Each row is a point on a landscape with many valleys, with its height.
From any point a ball takes the steepest step (drop divided by distance) to one of its 2 nearest points. It stops when none of these is lower. Distance is the straight distance between rows; heights are no part of it.
Bisu: [ -1 -10  -4  12  -6  10 -15  -4   6 -15 -11   4   4  -8  -6  -6   6 -19
 -18  -3   1  -2]  (h 797)
galok: [  1 -10 -14   1 -11  -6 -13  -1  17 -17  -2   7  10 -14   7 -11  -2 -14
 -12  -3  -8   2]  (h 620)
Lanep: [-11   0   3  12  -1 -16  11  -6  -8  12   8  18  10  12  15  14  -6  -4
  -4 -14   4   8]  (h 544)
loz: [ -4   6  -2 -19  10   0  17   7  19  -5   7  20   7  -4   3 -10   6   0
  -1   4   2   0]  (h 273)
Rer: [  1 -17  -2   2   6  -8  12   2 -11  17   7   4  15  -3   6  -4  -5  15
   7  11 -13  -4]  (h 528)
Fif: [ -2  -9   6   9  -8  -1  -8   0 -14  -1  -5 -20  -8  23   9  13  -2   0
   3  -6  -7  12]  (h 614)
Feruf: [ -4  12   9 -16  18 -15   3 -11   6  11   3  18  18  -1   3  -4   2   5
   0  -1   6  16]  (h 364)
Zufe: [ -9 -10  -4   5 -14 -12   2   4   5  -8   6  26  12   6   8   0  -3 -10
  -7 -16  -5   4]  (h 589)
ture: [ -5   7 -12  -1 -13  19 -10  15   8 -11  -7  -8  -4 -28   6   2 -10  -5
 -12   0   8  -3]  (h 618)
Peb: [ -3  19   2 -11  20   2  17   1  13   1  11  15   4   5   1 -10  11   0
   0   1   5   7]  (h 417)
Vugu: [  3  -4   3   8  -2   0  -1  -8   1  -3  -3  -1  -2  -4 -12  -8   8  -3
  -5   1   1  -8]  (h 473)
Nevuf: [ -2  -2   9  -3  -4   7 -14  -4 -17   5  -7 -29  -5  10   1  18  -4   1
   4  -1  -3  10]  (h 554)
Zisor: [  8  -5 -14   7 -13   0  -7  -1  16 -17  -2   0   1 -22   4 -11  -7  -5
  -7   5  -5  -9]  (h 681)
bul: [  1 -12 -11  10 -12   1 -14   5   7 -13  -2  -4   1 -12   3 -10  -5  -4
  -9   1  -6  -4]  (h 695)
pegef: [  9  -9   1  12 -15   4   2   2  -4  -1  -5  -2   1  -3  -5  -4  -3  13
   5   8 -13 -18]  (h 366)
zive: [ -5   7   0  -7   3   0   6  -5  19  -9   4  18   4 -11 -10  -3  12 -17
 -14   2  -5  -7]  (h 322)
fili: [ -3   9  -1 -17   9   3  13   5  21 -10   9  21   2  -1  -1 -11  11 -12
  -7   4  -2   0]  (h 283)
beb: [ -8   3  -6   1 -14  16 -16  13   9 -10 -11 -11   1 -26   3   0  -7  -3
 -18  -3   8   1]  (h 624)
guma: [  0   1  -6 -23   5   2  13  13  24  -7   7  18   1   0  10 -14   6  -1
   5   8   0   3]  (h 264)
tibo: [  0  11   1 -14  25  -3   8 -12   9  14   8  25  15 -10  -2   4   0  -5
  -4  11   3   9]  (h 371)
Baf: [  0  -4  -4  -5  -1 -10   0  -7  11   3   4  21  17  -5  -5   0  13  -7
 -14  -8  -5   6]  (h 169)
zuvo: [  6  -4   7   2  -6   8  -1  -3  -6   0  -5 -15 -11   1 -14   1  -4   8
   7   6  -6  -9]  (h 594)
laf: [  1  14  -2  -2  27  -7   9 -14  -3  21   6   7  13  -5   2  -1  -6   3
   5   9   7   0]  (h 411)
giliz: [ 11 -10  -1  15 -15   7   8  -1  -4   4  -7   5   5  -8  -3  -5  -2  14
   0  11 -11 -23]  (h 318)
zago: [  6  14   6   3   6 -14   3 -13  -7   7  -6 -18  -2  11  -1   4   1  15
   8   5   4  -4]  (h 838)
neto: [  7   1 -13   3 -10   5   1   1  19 -17  -1   2  -4 -24   0 -12  -8  -3
  -4  10  -2 -17]  (h 671)
tolu: [ -8  -2   9 -24   7 -15   0   0  13   0   3  17  12  -2   2 -11   2   8
   3   0   6  15]  (h 323)
dinol: [ -4   1   3 -13   9 -10  10   6   4   6   8   5   6  -4  -6 -12  -3  11
   6  -1   4   2]  (h 697)
Vobes: [-12   5   9  -1   5  14  -7   1   2  -3 -12 -15  -5  -6  -7  -1   5 -16
 -18  -6  16   7]  (h 543)
pusov: [  0 -15   0   1 -10  -7 -11  12  -3  -2   7  -6   0   1   4  -4  -6  11
   7  -5 -17   3]  (h 376)
Fina: [-10   2 -14 -17  -1   8 -11  24  -1  -5   6  -4  -4 -17   8   0 -10  -4
  10  -4   0   6]  (h 104)
Dinur: [  7  -9   1  17  -7   7  -5 -13 -10  -9 -11   1  -5  10  -2   2   8 -18
 -14  -8   9   2]  (h 776)
bilub: [ -3  16   5  -6   9   8  -6  -1 -10   2 -11 -26 -16   6  -1  15   0  -3
  -1   4  19   7]  (h 356)
Kefoz: [ 17   3   7   3   3   0   2 -16 -11  -4 -12 -20 -11  13  -8  10   4   7
   0   7   9  -8]  (h 531)
bip: [ -4 -14   1  16 -13   7 -12  11 -10  -8  -6  -7  -3   8   6   1  -8  -5
  -6  -7  -7   4]  (h 677)
nena: [ 19  -6   2  14  -5   1   6 -17 -15  -4 -11  -3  -5  15  -2   9  10  -1
  -5  -2   8  -7]  (h 623)
mar: [ -3 -12   5  19 -11   2  -2   4 -12  -8  -7  -3  -7  17   7   4  -4  -7
  -2 -10  -7   4]  (h 659)
nulov: [  0  -6  -7   2  -2  -6   3  -8   7  12   5  23  19  -3  -4   6  11  -4
 -12  -1  -4   5]  (h 210)
til: [ -3 -12   6   0  -1 -17  -9   7  -7   1   8  -7  -1  15   9  -2  -1   7
   6 -12  -6  17]  (h 480)
lesup: [  2   7  11  -2   2  -8   8  -3  -7  13   5 -17  -4   8  -7   2  -4  19
  14   6  -9  -2]  (h 575)
roz: [  5   3   0  15  -3 -11  -1 -19  -9  -1  -8  -7  -2  15   1   7  12  -1
  -4  -2   8   0]  (h 372)
ragis: [  3 -13   0  12 -18  13 -14  11  -6 -11  -4  -7  -3   1   5   8 -11  10
   5   4 -19  -3]  (h 461)
tilon: [  1  -5   2   0 -14  21 -19   7 -13  -5  -8 -15   0 -12   0  13 -13   7
   4   2 -11  -4]  (h 582)
zalak: [  2  -4 -11  -8  -5  -7  -8  -1  23 -19  -1   7   7 -19   3 -10  -2 -14
 -11   0  -8  -3]  (h 630)
filap: [  1  -7   7   8  -2 -15   5   0  -9   8   4  -8   1  15   5   0   3  13
   6  -5 -10   6]  (h 529)
divu: [  2  16   5   6  12  -3  -7 -25   3  -7  -8  -7  -6   4  -6   5  13 -12
 -10  -1  18   0]  (h 289)
Pazu: [  2 -11  -7   2  -3  -6  10   5   1   9   2   6  13 -13   2 -11  -4  12
   2   9  -9 -16]  (h 664)
Vimab: [  1  13  -1   9   8 -24  -3 -15  -8  11  -1  -4  12  16  14   7   9   7
   0  -6   7   3]  (h 805)
birit: [  4  -2 -15 -15  -9  -5  -5  17  11  -6   8   0  -7 -19   8  -8 -19   7
  15   1  -5  -3]  (h 647)
soze: [-12  -6   1 -19   6  -4 -12  14   4  -4   7  -5  -3  -3  -2  -6  -6  -4
   5  -9   5  17]  (h 381)
Kes: [  0  -6   2  -3 -13   4  -9   7  -5   1   5 -11  -3  -3  -5   4 -10  14
  16   3 -21  -8]  (h 542)
gufu: [  1   5 -18  -9  -8   6  -6  18   3  -9   7  -3 -11 -22   6  -1 -19   1
  13   6  -6  -4]  (h 625)
romu: [  2 -12 -11  -5  -2  -6   9  -1  10   8   3  17  20 -19   4  -9   0   0
  -5   9  -4 -12]  (h 354)
dalo: [ -1   5 -12 -13   2   6   4  11  25 -16   5   7  -2 -10   4 -12  -2 -14
  -3   4  -1  -2]  (h 645)
Ris: [ -5  14   3  -5   4  27   1  12  -9   5  -9 -16 -18   1  -2   8   6  -7
  -1   0  17   7]  (h 474)
Rosep: [  4  -4   9  -5  -8  15  -8  -4 -13   2  -4 -22  -7   4  -9  15  -8   6
  14   3 -10  -3]  (h 521)
zaled: [  2  22   4  -8  19  -8   0 -15  12  16   4  19  15  -5  -1  11   5  -7
 -13  -1   3   9]  (h 375)
serif: [ 16 -14   5  13 -11  15  -5   0 -11  -7 -11  -9  -5   4  -6   2  -3   2
  -3   2  -6  -9]  (h 530)
bep: [  6  -4  -5   1 -15   6  -5   8   1  -6   1  -6  -8 -13  -8  -2 -13  13
   8  10 -12 -17]  (h 607)
posu: [  2  -9  -8  -5   6  -7   2  -8   7  17   9  25  21  -7  -1   7   3  -4
 -11   6  -4   7]  (h 263)
fur: [ -1  26   4  -4  16 -14  -1 -20  11   9   0  11  10   1  -1   4  10  -6
  -7  -6   5   5]  (h 340)
Meluv: [ -6 -11   6  23 -16   0   0   4  -4 -19  -7  12  -4   7   7   2 -13  -8
  -5 -12  -6  -8]  (h 724)
dises: [  0   7   1   6   9  -6   7 -17   2  15   3   8  11  -6  -6   1   8  -1
  -7   1   6  -1]  (h 282)
potin: [  3   6 -12  -1  -4  11   7   9  19 -12   1   4  -8 -16   0 -13  -6  -3
   2   9   0 -18]  (h 661)
nago: [ -3 -21   0  -9  -7 -18  -9  10   6  -4   7   7   8   2  11 -13  -2  10
   3  -9  -4  10]  (h 367)
nefur: [  0  -6   8   2  -8   1 -10  -3 -13   3   0 -25  -6  17   3  15  -1   6
  11  -2 -11   9]  (h 586)
dafam: [  0  23   0   2  24  -8  10 -14  -1  19   0   0  10   0   3   0  -2   4
   6   7  12  -5]  (h 373)
levon: [ -1  15   4   2  11  -1   4 -19   5  -4  -1   0  -4   0 -10  -1  10  -9
  -7  -2  11  -1]  (h 341)
Ros: [ -1 -15  -6   3   9  -7  11  -5 -10  18   8  11  17  -7   3  -4  -4   8
   3  11  -5  -4]  (h 502)
nez: [  0   3 -15  -9  -1  11   3  15  21 -12   9   4  -9 -11   6 -13  -4  -8
   4   8  -2  -6]  (h 652)
kanel: [  0  -2  -1  -5 -14  13  -9   8  -6  -5   3 -10  -5 -10  -8   6 -17  11
  17   8 -18 -12]  (h 574)
zusi: [-12   8   1  -5   7  21  -2  11   9  -5   2  -5  -6  -1  -2  -7   4 -18
  -9   1  11   6]  (h 525)
tobez: [  0 -14   1   7 -13   2 -14  12  -6  -4   2 -10  -1   5   4   3  -8   7
   7  -2 -19   3]  (h 418)
dizis: [ -2  -4   9  15  -7  -9  14  -1  -8   3  -3  -4  -2  24  11  11  -4   7
  10  -6 -12   0]  (h 761)
gor: [  2   0   8   2   0 -13   6  -2  -8  14   4 -13   2   9   1   2  -1  18
   9  -1 -10   2]  (h 552)
ronun: [  0  20   6   3  11   3  12 -19   7   2   0   8  -4  -2 -10  -1  13  -7
  -5   1  11  -6]  (h 369)
Banuz: [  3   3  -3  -1  13 -12  -3 -16   3  22   8  21  22   3   5   8   0  -2
  -7   1   2  18]  (h 439)
lusom: [  5  -2  -9   1 -12   2   1   9   9  -6   0  -3  -8 -17  -4 -10 -12  11
   8  11  -7 -19]  (h 628)
gam: [  9  -4   1   7  -7   8  11  -2   0   1  -6   1  -1 -13 -11  -8  -2  11
   1  13  -5 -27]  (h 255)
lofud: [ -4  15   3   1  13  20   6  -2  10 -10   4  -1 -11   6  -4  -7  13 -18
  -7   5  11   2]  (h 438)
Ninut: [ -9   1   6 -15  12  -8  -6   7   6  -4   8  -4  -3   1  -5  -8  -2  -4
   2  -9   6  15]  (h 353)
fusap: [ -9  -6   3 -27   1 -12   1   9  15  -3   3  11   3  -3   4 -15  -4  11
   9   0   8  11]  (h 293)
Zubo: [ -2   5  -6 -12  10   8   2  19   6   2  16   1 -12   5   1  -8   6   3
  15   1   3  10]  (h 527)
votis: [  0   1  -4   2 -17  18 -16  12 -10  -9  -9 -11   0 -22   3  12 -13   7
  -4   4  -6  -3]  (h 599)
Sufu: [-4  6  0 -5 22 -6 16 -5 -4 17  8  8 11 -6 -3 -6 -7  8  6 11  5  0]  (h 443)
Bod: [ -7  -2   9  -4  -9   9 -15   4 -18   7  -9 -25  -3   2   1  18  -4   1
   2  -7  -7  10]  (h 532)
zemus: [  5  -9  -2  10  -9   4  -1  -3   5  -7  -3   3   0 -13  -9 -12   4  -1
  -5   4  -2 -16]  (h 436)
dap: [ -1   2 -10  -9 -11   8 -10  15  -4  -7   4  -6  -7 -17  -1   5 -18   6
  17   8 -14  -8]  (h 602)
Paneb: [ -3  -1 -13 -24   0   4  -4  21  15  -7  10   6  -8  -6   9 -10  -5  -1
  13   1   3   7]  (h 225)
Mel: [ -3  -1  -7 -26   2   1   4  17  22  -5   9  14  -4   2   9 -14   2   4
  11   3   5   9]  (h 251)
dedu: [  1   5  -5   7   9 -14  -1 -13  -5  20   7  16  19  11  14   9   0   0
  -5  -5   4  16]  (h 487)
mifez: [ -5  -5 -10 -17  -2   1 -12  19  10  -8   6  -1  -5 -13   4  -8 -12  -5
   7  -3   2   5]  (h 170)
Zovo: [-12   3   4  -8  11  -1  -6   3   4  -2   5 -10  -6  -1  -7  -5   0 -11
  -3  -6   7  13]  (h 321)
bok: [ 12 -13   5  14 -15  16  -8   3  -8 -10  -7  -8  -5   9   1   6  -7   7
   5   1 -15  -5]  (h 497)
diz: [ -3   5 -11  -8   8  16  -3  20   5   1  14  -3 -14  -1   1  -7   8  -1
  11   3   1   5]  (h 519)
mumom: [-15   6   6  -6   7  15  -4  10   8  -2  -6 -10  -3  -5  -5  -2   4 -18
 -15  -6  11   9]  (h 533)
Revug: [ -3  -5  -3   5  -4  14 -11  -2  11 -15 -11  -2   2 -16  -6  -6   1 -18
 -20   2   5  -5]  (h 804)
besa: [ -4 -13 -12   7 -16 -11  -5   4   8 -14   3  18  12   4   9  -7   0 -13
  -9 -13  -8   3]  (h 601)
vom: [ -6  15   2  -1  13  24   0   6  -2   2  -1 -13 -16   6   0   1   8 -11
  -1   3  16   9]  (h 463)
Misik: [ -5   3   6   4   7   1 -10  -9  -5   0  -8 -21  -9   4  -4   1   3  -9
  -8  -3  15   7]  (h 267)
luvo: [ -1   5 -10   0 -16  20 -12  13  -4 -11  -9 -10  -5 -28   2   8 -13   5
  -8   4   2  -4]  (h 609)
niv: [  2  -3   6  19 -10  -6   9 -12 -14  -5  -9   3  -9  22   8  14   2  -3
  -2  -8   5  -4]  (h 668)
vesu: [  5  -7 -10   0 -10  -4   9   7   7   3   1   1   4 -19   2 -12 -10  14
   5  10  -9 -20]  (h 649)
Lub: [ -1  18   5 -19  21  -1  14   0  12   3   6  26  11   5   6  -6   9   0
  -1   4   2  12]  (h 412)
ser: [ -5  22   3  -5  11  -2  -9  -2  -7   1  -4 -26 -15  13  -1  11  -3   0
   7   4  13   9]  (h 393)
selo: [  2  11   2  -4   3  37   0  14  -9   1  -9 -11 -15  -2  -1   8   6  -6
   0   2  13   0]  (h 482)
movut: [ -4  -7   4  -9   3 -16   0   5   3   3   7   0   3  -2  -6 -11  -2   9
   4  -5  -1   5]  (h 709)
zur: [ -9 -20   4  -4  -3 -15 -16  11  -5   0   7  -6   2   9   7  -4  -2   3
   2 -14  -5  18]  (h 456)
dubu: [ -4   1  -2  11   6 -17   8  -9 -12  18   6  13  14  13  17  10  -2   3
   0  -8   2  11]  (h 520)
kiba: [ -6   8  -5  -4  -3  29  -5  20  -5  -3  -4  -8 -11 -12  -1   3  -3  -6
   2   3   5  -1]  (h 498)
Notak: [ -6  -3   0 -27   3  -6   0  12  19  -9   5  12   0  -1   4 -13  -2   1
   7   0   5  13]  (h 270)
kip: [ -6   6 -11  -5   3  21  -5  22   0   0   6  -5 -14  -6   2   0   3  -6
   8   4   3   2]  (h 509)
tudo: [  1  11  -1  16   0 -18   2 -13 -12   7  -4  -2   5  21  14  14   7   7
  -1  -2   5  -2]  (h 793)
Ruzu: [ -3  15   0  -7  14   6  15   3  14  -3  11   8  -3   5  -4 -12  13  -5
   1   1   5   4]  (h 422)
Bag: [ -4  -7   2  18 -11  -7   9  -4  -8   0   0  11   3  13   5   1   2  -4
  -3 -12  -3  -2]  (h 699)
Vodit: [ -1 -14   0  11 -10  -9   6   9  -4   3   4   4   6   7   7  -5   0  10
   3  -4 -13  -4]  (h 444)
Vul: [  2 -12  -5  19   2  -1  17  -7 -17  19   2  11  10   7   6  10  -5   4
   4  10  -7  -6]  (h 716)
vef: [  4 -13   7  23 -15   9  -1   2 -12 -18 -12   6  -7  12   6   6 -12 -10
  -7 -10   0  -6]  (h 739)
giko: [-1 -4  0 -8 -5 -4 -1 12  2  2  7 -6 -4 -9 -7 -8 -8 12 11  2 -9 -8]  (h 646)
temig: [ -8 -17   2  -8   1 -11 -20  11   0  -4   5  -7   5   2   3  -8  -2  -3
  -1 -12  -1  19]  (h 433)
Sira: [ -6   2   5  16  -1 -12  19  -6 -13   7  -5  -1   2  22  16  17  -4   8
   5  -4  -5  -1]  (h 772)
Vazig: [  3  -4  -9 -13  -8  -7   1  15  11  -2   7   1  -2 -15   2 -10 -13  12
  11   3  -7  -9]  (h 665)
mele: [  2  -2   5  -1  -5   0   1   4  -3   4   2 -11  -8  -1 -12  -3  -5  11
  11   5  -8  -8]  (h 622)
rop: [  7  -1   8  10  -2  -5  10 -12 -10   9  -4  -7   0   6  -5   1   6  11
   1   5  -2  -9]  (h 350)
kebef: [  2   3  -1  11   6  -6   8 -17  -8  18   0   6  11  -2  -1   3   7   4
  -3   5   4  -4]  (h 205)
fimin: [ -8 -15   3   0  -5  -5 -18  12 -11   3   3 -17  -2   8   8   3  -4   0
   1 -12  -9  17]  (h 485)
Monot: [ -3  15   9 -20  17  -9   9  -4  14   1   4  26  11  -3  -1  -1   7  -4
  -6   1   1  12]  (h 405)
Datig: [ -1  -8   5  16  -7  -5  -1  -3 -13  -5  -7 -11  -7  23   7   7   1  -5
   0  -5  -2   7]  (h 639)
bevut: [ 11 -11   2  20  -9   8   1  -9 -15 -11 -12   0  -7  16  -1   4   1 -13
 -10  -9   7  -4]  (h 763)
lefe: [-10  -7   6  -3  -6   0 -18  10 -15   7  -1 -22  -2   1   3  10  -4   1
   2 -10  -8  15]  (h 507)
Velin: [ -3  -6  -2 -16   5  -9  10   9   8   6   6   9   7 -10   0 -13  -6  12
   8   5   1  -3]  (h 687)
kupu: [  2   2   4   4   2  11   4  -4   4  -6  -2   0 -10  -8 -15 -10   4  -4
  -2   4   7 -14]  (h 508)
nof: [ 12 -12   6  18 -11  12   2   0 -16 -15 -15   0  -8  14   2   7  -7  -8
  -6  -8   1  -7]  (h 750)
lofa: [  6  -1   5   5   0   2 -10  -9 -14  -1 -13 -24  -9  14  -1  12   3  -2
  -5   2   9   5]  (h 469)
kelu: [ -2  15   5  -7   6  -2  -5  -4 -11   3   1 -25 -15  11  -7  11  -7   4
  15   4   3   6]  (h 437)
dubik: [ -3  -3   2   3   1  19  -5   1   9 -13  -7  -3  -6 -13  -8  -8   1 -16
 -13   3   9  -9]  (h 809)
Pini: [  2  -6   5  -2 -12  22 -14   0 -13  -2  -4 -18   0  -4  -4  17  -9   8
  13   1 -14  -3]  (h 557)
bola: [  0   3   4 -10  15 -13   0 -13   3  16   4  18  22  -3   4   0   2   3
  -4  -1   4  15]  (h 391)
lutof: [ 21 -10   7   7  -2  16  -5  -5 -12  -7 -15 -16  -8   2 -11   6  -3  -1
  -4   1   3  -9]  (h 558)
suda: [  1  -8   6  14  -7  -3  16  -1 -11   8  -2  -3   4  18   8   6  -1  14
   7   1 -16  -4]  (h 751)
lipe: [  0  11   5   2   8 -19  -2 -10  -4   6   1 -14  -2  10  -1  -1   3   9
   3  -3   4   4]  (h 825)
kedun: [  7  -8   6  12 -11   2   9  -5  -8   7  -4  -6   0   5  -3   0   2  13
   3   5  -9 -11]  (h 403)
rabi: [ -5 -11   1  19 -16  -5   5   5  -5  -9  -1  14   1   9   4  -1  -3  -6
  -4 -12  -6  -5]  (h 711)
verup: [ -1   4  -7 -17   7   3   1  22  -2   3  13   1 -12   2  -3  -3  -1  10
  23   1  -3   7]  (h 535)
fibo: [ -1  -9   8   2  -1 -17  -3   3  -8   6   8 -14  -1  19   8   4   1  13
  10 -10 -12  14]  (h 504)
rir: [  5   3   3  11   3 -11   9 -15 -11  14  -2  -4   4   3  -1   2   6   9
   0   3   2  -4]  (h 291)
Samiv: [ 17  12   4   7   7  -3   6 -22  -8  -2 -12 -11  -7   7  -8   7   8   7
  -3   7  17 -14]  (h 511)
Gode: [ -3  14   4   1  13  14   3  -4   3  -5  -3 -10 -17   7  -6  -3   6 -14
  -2   3  16   2]  (h 449)
mufa: [-14   6 -11 -17  -2  14  -9  26 -11  -1   0  -6  -4 -14   4   5  -9  -2
  14  -3  -5   5]  (h 145)
gurof: [-11   7  -7  -6   4  25  -4  22   8  -3   5  -4  -6  -6   5  -3   5 -14
  -4   0   7   3]  (h 518)
nesi: [  6  -6  -2  16 -11   1   6 -12  -5   3  -4  11   3   2  -6  -2  12  -5
  -7  -4   2  -8]  (h 650)
lezol: [ -1   0  -2 -14   1  -7   3  -2  21  -9   1  17   8 -14  -6  -4   9 -14
 -12  -1  -8  -4]  (h 306)
Tibid: [-11   4 -10 -17   3  11  -8  25 -12  -1   6  -5  -9  -5   1   4  -4   0
  21  -1  -6   7]  (h 175)
bika: [ -5   1  -1  11  -6 -14   8  -8  -2  11   8  22  12  12   7  10   2  -7
 -10 -16   5  12]  (h 561)
patet: [  3 -10  -2  15  -9   8 -10  -7  -3 -10  -9   3   1   1  -6  -4   8 -16
 -14  -5   4  -1]  (h 789)
guda: [ -1   3   3  -6   4 -16  -2 -12   8   5   4  18  15  -1  -3   2  12  -4
 -10  -9  -1  14]  (h 209)
Gali: [-2 -2 -1  1 15 -7 13 -6 -5 17  7  5 13 -8 -4 -6 -3  9  2  9  0 -5]  (h 468)
tir: [  0 -11 -12   0 -12  -9  -8   1  13 -14   0  16  14  -4   4  -7   5 -14
 -12  -8  -9   2]  (h 610)
mero: [ -2   6   2 -23   6  -6   8   5  22 -12   2  26   5 -10   1  -6   9 -14
 -12   4  -6   0]  (h 292)
kon: [  7  -6 -10   9 -12   1   5  -3  10  -4  -3   7   5 -19  -2 -12   0   5
  -4   6  -5 -21]  (h 404)
Figot: [  0  13   3   6   7 -26  -5 -11  -7   7  -1 -15   3  17   8   3   6  12
   3  -4   3   4]  (h 815)
gokez: [  4  22   3   3  17   8   2 -13   1  -8  -7 -11 -16  10  -3   1   8 -10
  -1   5  24  -3]  (h 467)
ledu: [  0 -14 -10  -9   6  -5   5  -6   7  14   9  23  21 -14   0   1   0  -3
  -5  12  -3  -3]  (h 314)
Muzom: [ -8   8   6   0  13  -5  -6  -9   3  -3   0 -12  -5   4  -6  -2   5 -11
  -5  -5  11   9]  (h 328)
muso: [  2   1  -4  -8  18  -3   2 -13  10  20  11  25  17 -10  -6   9   0  -5
 -10  12  -2   6]  (h 327)
kiru: [  5  14   0  10   6 -10  -8 -27   1  -2  -6  -3   0   8  -2   7  16  -9
  -9  -4  16   0]  (h 231)
fes: [ -5  -8   2 -19  -1  -9 -10  16  -2   0  11  -4  -5  -5  -1  -3 -11  12
  16  -4  -6   6]  (h 274)
Ran: [ -2 -12  -2  -7   1 -12   8   7   2   9   4   5  11 -11   1 -11  -6  15
   4   6  -6  -7]  (h 676)
Pati: [ -3 -15  -4   9 -12 -12   2  13  -1  -4   5  11   9   7  12  -7  -3   6
   3  -9 -10  -1]  (h 421)
Mun: [ -4 -15  -2  10  -8  -1 -15   9  -4  -6   0  -7  -1   1   3  -7  -2  -5
  -5  -5  -7   5]  (h 692)
Nozi: [  4 -12   3   4 -16   1  -2   7  -1   4   4  -8   3   5   1   4  -6  22
  15   3 -24  -9]  (h 503)
Falip: [  4  -9   2  18  -4   2  18  -7 -16  15  -3   4   8  11   6   8  -1  10
   5  10 -10  -8]  (h 734)
posi: [  1   9  -3  16  -1 -14  -5 -21  -5   2  -4   0   4  17   4   8  13  -5
  -7  -7  12   4]  (h 312)
lotu: [ -2   1  -8 -11  -1   1  -4   6  23 -18   1   5   0 -18   2 -13  -5 -15
  -7   2  -2  -4]  (h 638)
mediv: [ 11  -2   6   0  -3  19  -3   1  -7  -5  -8 -11 -16  -4 -15   3  -7   4
   6   9  -1 -13]  (h 564)
Fepe: [ -3   6   5  -7  11 -17  -5 -14   8  -3   3   7   7   2  -6  -3  11 -10
  -9 -11   0  17]  (h 257)
pibad: [  3  -4  -5  17  -7   1   9 -12  -4  15   2  17  11   1  -3   5   9  -3
  -9   1   3  -5]  (h 674)
vabu: [ -9  -5  -1   5 -12 -12   6  -1   2   2   7  27  13  10   4   7   1 -13
 -11 -18   0   8]  (h 577)
Mufu: [-11 -11   1 -12   1  -5 -20  15   3  -4   2  -8   3  -7   1  -6  -7  -5
  -4  -8   1  14]  (h 409)
nezi: [  1  30   0   4  21  -2  15 -13   3  12  -1   0   0   4   2  -2   5   3
   5   7  14  -7]  (h 342)
beti: [  4   0   3  13   0  -6  -9 -13 -11  -4  -9 -14  -7  15   1   6   8  -4
  -5  -2   9   5]  (h 423)
dokoz: [ -2  13   2  -7   9   1  12 -10  15   3   5  20   5 -10 -11   2  13 -11
 -13   2  -3  -5]  (h 339)
Vokar: [ -2 -13   5 -10  -3 -14  -8  13  -3   4  10  -5  -1   2   1  -2  -7  16
  12  -6 -11   5]  (h 324)
vav: [ 13  -3   3  15  -5  -3   7 -13 -15 -10 -12  -5  -8  27   6  18   4  -1
  -2  -3   8  -6]  (h 648)
vesa: [  8   4   2   3  -4  16  13   6   4  -2  -4  -1 -12  -9 -13  -7  -5  10
   8  13  -1 -23]  (h 310)
fata: [ 15  -6   2  15  -6   5   6 -18  -8   1  -9   6  -1   0 -11   0  12  -1
  -6   0   8 -12]  (h 626)
Ner: [ -9   0  -5 -21   0  -1 -10  19 -10   0   9  -6  -8  -4  -3   3 -10   5
  22  -2  -7   9]  (h 216)
Zegun: [  0  18   3  -2  13 -18  -5 -20   7   3   1   3   8   4  -2   1  12  -6
  -7 -10   6  10]  (h 304)
Musu: [  5   6   4   2   5  22   6   1   2  -9  -4  -2 -18  -3 -13  -6   2  -8
  -2   7  11 -13]  (h 526)
kep: [ 13   1   7   0   5   7  -7 -10 -12  -4 -14 -25 -12   9  -8  13   1  -1
  -3   5  13  -2]  (h 501)
sodu: [ -2 -20  -7   1 -14 -16  -4  12   6  -9   6  13  11   2  14 -11  -5   5
   1 -10  -9   6]  (h 396)
ralu: [ -5 -16   2 -20  -4 -16  -9  10  10  -4   6   7   5  -5   5 -15  -5   9
   6  -5   1   9]  (h 331)
Tekag: [ -4  -4   7  20 -12  -7  10  -9 -10  -7  -4   8  -7  17   4   8   1  -9
  -4 -13   1  -3]  (h 684)
gav: [ 10  17   5   5  14   1   2 -18  -3  -7 -12 -13 -14   8  -7   5   7  -1
  -2   6  23  -9]  (h 486)
goke: [  2   8  -5  -2  -1  38  -3  19  -3  -2  -4  -5 -15  -9   5   1   6  -6
  -2   5  11  -5]  (h 489)
Sen: [  2  22   3   4  15   1  15 -19   1  11  -3   4  -1  -1  -5  -1   7   1
   0   7  16 -11]  (h 368)
Nokid: [ -1  11   4  -9   1  -4   6   5  -7  12   8 -15  -8   7  -8   4  -8  16
  21   3  -7   2]  (h 567)
led: [ 21  -4   7   6   3  10   3 -12  -9  -6 -12 -13 -13   2 -13   3   4  -3
  -6   3   9 -12]  (h 579)
kad: [ -3   6   9  -3   3   8  -8  -3 -10   2 -15 -26 -11   1  -5  11   1  -7
  -9  -2  17   7]  (h 320)
fopid: [ -1   7   2  20  -4 -12  12 -13 -14   7  -7   2   2  23  16  19   1   7
   1  -2   5  -4]  (h 782)
Vupa: [  3  -8 -13   3  -7  -3   9  -3  11   4   0  14  13 -21   0  -9   1   1
  -7   7  -6 -19]  (h 377)
Veril: [ -2  11  -1  -4  12  16   7   6  15  -9  12   3  -7   6  -1 -12  17 -11
  -4   6   2   2]  (h 428)
pevat: [ -7   8   9 -21  15 -13   8  -2  11   4   2  17   9   1   1 -11   0   9
   4   0   8  16]  (h 343)
ninos: [ -1   9   7  -9  -1   9  -5  -4 -13   3  -1 -23 -12   8  -9  15  -8   4
  18   4  -5   3]  (h 476)
Tibi: [  1  19   7 -16  17 -10   5 -10  13   9   4  24  12  -6  -3   7   8  -7
 -14   0   0  12]  (h 394)
Met: [ -2  13   2  -3  12  -3   9 -14  10  11   3  15  10 -10  -9   1  12  -6
 -11   2   2   0]  (h 329)
makan: [  1 -10  -7  16  -4   0  14  -6  -9  16   3  14  10   2   4   5   4   1
  -3   4  -2  -6]  (h 694)
zimug: [ 22  -6   3   9   0   4   3 -18 -11  -5 -13  -5  -8   6 -10   4   9  -2
  -8  -1  11 -12]  (h 598)
pupo: [ -3   9   0 -13   4   0   4  13  -2   6  12  -7 -12   4  -9  -3  -4  10
  20   0  -3   5]  (h 547)
Mefu: [  5   2   3   1   1  25  -1   7  -3  -6  -9  -9 -18  -6 -13   0  -6  -5
   2   6   8  -9]  (h 541)
Geb: [  0 -14  -1   8 -11  -5   5  11  -2   5   2  -1   6   4   6  -3  -5  18
   7   1 -20  -9]  (h 470)

For each start below, name the point where the ball stops.
mar => Zovo
neto => Mel
ture => Misik
giko => Baf
fibo => Zovo
gufu => Mel
Monot => Baf
tobez => Fina
dubik => Baf
bika => Mel
Bag => Fina

Two balls start at each pair of points below. Name the first point that both come to, or write never.
bip / patet => never
beb / Zisor => never
dinol / Vazig => kanel
bevut / fata => zimug

Call two points neighbours if one is among the 2 nearest of the other. Go from one point of each pair to the other, from neighbour to neighbour, staying as low as possible. Name the highest point that can't be avoided.
kebef / Mel => dokoz
Baf / Zovo => Vobes
Gode / nezi => Kefoz
kebef / gam => kedun
kiru / nezi => ronun
Misik / Zovo => Muzom
